Each row is a point on a landscape with many valleys, with its height.
A ball rolls from a point to whichever of its 4 nearest points has the largest drop for the distance, and stops where none of them is lower. Distance is the straight distance between rows; heights are no part of it.
Zaso: [ 68  43 101 161  61 132  96  86 112  76  99  61 104 123  75 106 159]  h=43.8
bugun: [ 64  33 117 143  88 134  85  65  96  87 118  69 116 112  74 110 168]  h=40.5
gifib: [ 94  84 131 118  86 104  76  55 114  95  94  92  94 122  83  95 111]  h=44.6
mezig: [ 83  79 147 112  82 116  87  53  88  85  93  95 107 106  76  88 113]  h=40.6
sases: [ 89  71 141 136  72 118  89  58  96  93  86  73 101 110  76  83 125]  h=34.3
tasar: [126 113 115 100  99  84 143 106 133 116  91 108 106  85 120  93  72]  h=34.4
delu: [124 113  96  78 111  79 140 117 134 112 116 148  94  82 112 104  77]  h=26.0
kules: [127 118  80  89 118  88 138 134 121 111 131 148  85  88 107  92  71]  h=17.6
zevut: [100  92  75  55 131 106  74 103  18 110  73 111 115  84 110 100  92]  h=62.6
pubit: [112  95  82  40 121  84  87 116  34 118  55 126 108  87 100 103  90]  h=61.9
nefip: [ 95 126  93 170  61  94  98 120 186  87 122  85 120 123 108 101 121]  h=42.3
libur: [106 105  96  58  95  77 109 123  88 113  74 121 101  80 107 110  73]  h=47.7
fur: [108 100  93  24 118  86  97 112  52 122  60 126  93  94  95 106 103]  h=64.6
Roda: [102 106 108 143  87  92  70  79 149  99 113  86  98 131 101 102 120]  h=19.7
fum: [ 76  86 102  79 113 122  85  72  77  77 117 111 101 114  91 120  94]  h=52.6
sem: [ 85  93 102  94 107 101  85  76  85  75 128  98  93 112  98 126  94]  h=62.3
geme: [112 137  88 148  91  92 126 121 152  91 101  55 106 110 106  94 122]  h=26.6
sapak: [ 94  81 127 158  51 124  82  78 128  90  73  67  80 123  85  85 125]  h=31.3
nomo: [131 116 110  97 104  82 141 102 141 123 104 129 103  88 128 101  76]  h=37.6
Pap: [102  89  93  49 142 103  75  99   8 121  74 125 123  83 102  97  98]  h=62.5
Mus: [111 110 105 111  96  82 119 112  91  96  96  77  99  67 110 108  85]  h=58.6
vefu: [144 116 100 114 109  85 146 104 145 119 111 132 106  98 126  97  80]  h=32.3
tofe: [111 108 108  72  89  73 120 105 107 113  85 119 105  83 116 112  68]  h=47.8
fibe: [ 93  80 123 146  65 118  83  72 127  93  78  73  84 124  79  87 115]  h=21.3
Soroz: [101 128  84 156  77  81 111 121 178  82 115  71 115 126 104 102 125]  h=4.9
buvem: [135 138  63  61 125  82 121 151  84 115 104 134  99  66 101  43  54]  h=17.5
Bot: [100 118  97 155  77  96  77  94 166 105 114  85 102 133 110 101 124]  h=30.8
Nafuv: [108 118  94 136  99  79  94 106 139  94 122  65 104 115 104 110 130]  h=29.9
gubel: [ 95 124  88 154  77  86  98 113 169  99 115  76 113 132 108 101 131]  h=25.7
tozi: [133 130 107 129 106  95 151 103 157 119  85  90 101 100 130  82  85]  h=21.1
pote: [110 110  95  57 101  81 125 121 112 119  97 132  96  87 107 112  75]  h=37.3
Tazu: [123 114  69  76 122  95 129 151 106 112 130 142  81  76 109  81  73]  h=13.1
dagiv: [ 96 137  82 162  70  99 125 120 185  75 112  78 122 119 105  96 114]  h=31.7
fosi: [ 83  90  87  55 158 141  75  92  15 114  89 105 109  89  96 104  98]  h=54.4
vener: [103 105 106  96  90  76 114 115  85  97  84  86 105  72 116 112  73]  h=64.8
tel: [ 93  94  90  77 106  98  82 117  46 104  75 100 106  77 110 104  79]  h=58.8
zarop: [ 94  98 118 119 105  90  77  66 112  84 121  92  94 120  93 112 111]  h=18.4
Pulef: [100 102  98 112 109  88  97 103  81  81 119  77  85  81 111 121  92]  h=61.7
fefo: [ 95  85  79  57 121 112  81 111  32 108  70 107 110  83 111 102  83]  h=61.3
gutip: [ 60  76 137  96  78 127  88  62  64  89  95  94 132  91  64  93 104]  h=34.5
rere: [ 75  93  83  62 137 132  77  91  41  92 106 102  97 101  96 112  93]  h=51.4
Daka: [ 81  87  83  82 116 110  86 105  51  86 104  92 101  86 101 115  83]  h=54.3
mekem: [119  97  95  22 133  85  94 107  30 122  62 134 101  90  91 102 107]  h=68.0
tenus: [ 74  62 137 134  81 130  87  72  71  85  97  74 113  93  74  83 130]  h=8.1
reb: [ 82  91 123  95 103 102  78  54  90  87 115 106 100 116  85 113 107]  h=53.7
monut: [ 91 114 107 157  55 104  86 100 174 100 113  81 110 133 107 100 108]  h=48.3
bosa: [ 96  96 102 114 113  87  92  81  92  86 131  86  89 105 104 119 101]  h=57.1
zevi: [ 98  95 119 137  84  96  70  71 135 105 101  89  91 132  95  99 119]  h=28.1
tib: [129 120  62  67 125  94 134 155  90 116 131 138  82  67 111  68  72]  h=15.0
lud: [ 74  42 118 147  84 131  93  77  89  81 105  61 104 102  71  94 156]  h=31.8
pavo: [140 120  69  94 116  87 145 150 111 108 137 142  89  78 107  84  70]  h=16.4
Rodu: [ 92  92 124 160  35 124  85  92 161  95  86  76  88 131 102 100 113]  h=47.9
Kanuv: [116 107  82  36 115  89 115 132  98 120 102 141  77  92 105 105  89]  h=45.8
lited: [125 121  66  49 143  96 106 150  75 136 111 135  74  72 110  61  85]  h=28.3
zadi: [ 96  99 125 145  61 116  68  68 149 104  83  78  82 128 102  95 111]  h=25.9
tav: [117 123 103 138  99  84 144 114 141 104  93  58 102  95 116  90 106]  h=26.5
samoz: [109 106 105 122 111  77 103 109 103  87 118  63  95  94 110 107 105]  h=42.6
tugi: [ 93  94  87  88 111 100  92 111  52  86 101  85  98  83 109 115  77]  h=58.1
ren: [ 59  91  87  54 126 139  84  76  52  87 101 110 101 108  79 116  95]  h=50.7
Kun: [ 60  90 102  64 115 124  86  70  69  80 113 110  98 115  77 119  96]  h=49.8
vasud: [ 68  82 125  72  95 113  86  55  77  72 105 111 112 113  72 109  98]  h=45.9
mep: [116 106  84  22 127  94 102 123  77 127  87 139  70  92 105  96  99]  h=56.4
fisa: [104 108  88  48  97  79  92 121  63 116  63 119 108  82 105  99  79]  h=55.6

Two balls start at each pair of points below. Name the first point that both come to, or write -.
fosi / tel: rere
tugi / fum: vasud
vener / fefo: -
Mus / fisa: -
nomo / Pulef: -

Call two points neighbours if one is among the 4 nearest of the other. Go from one point of each pair to the other, from neighbour to neighbour, staying as low as possible. Name the highest point that can't be avoided.
tozi / tenus: sases
Roda / tozi: Nafuv
tozi / Tazu: vefu
Roda / zarop: zevi
tozi / Soroz: geme
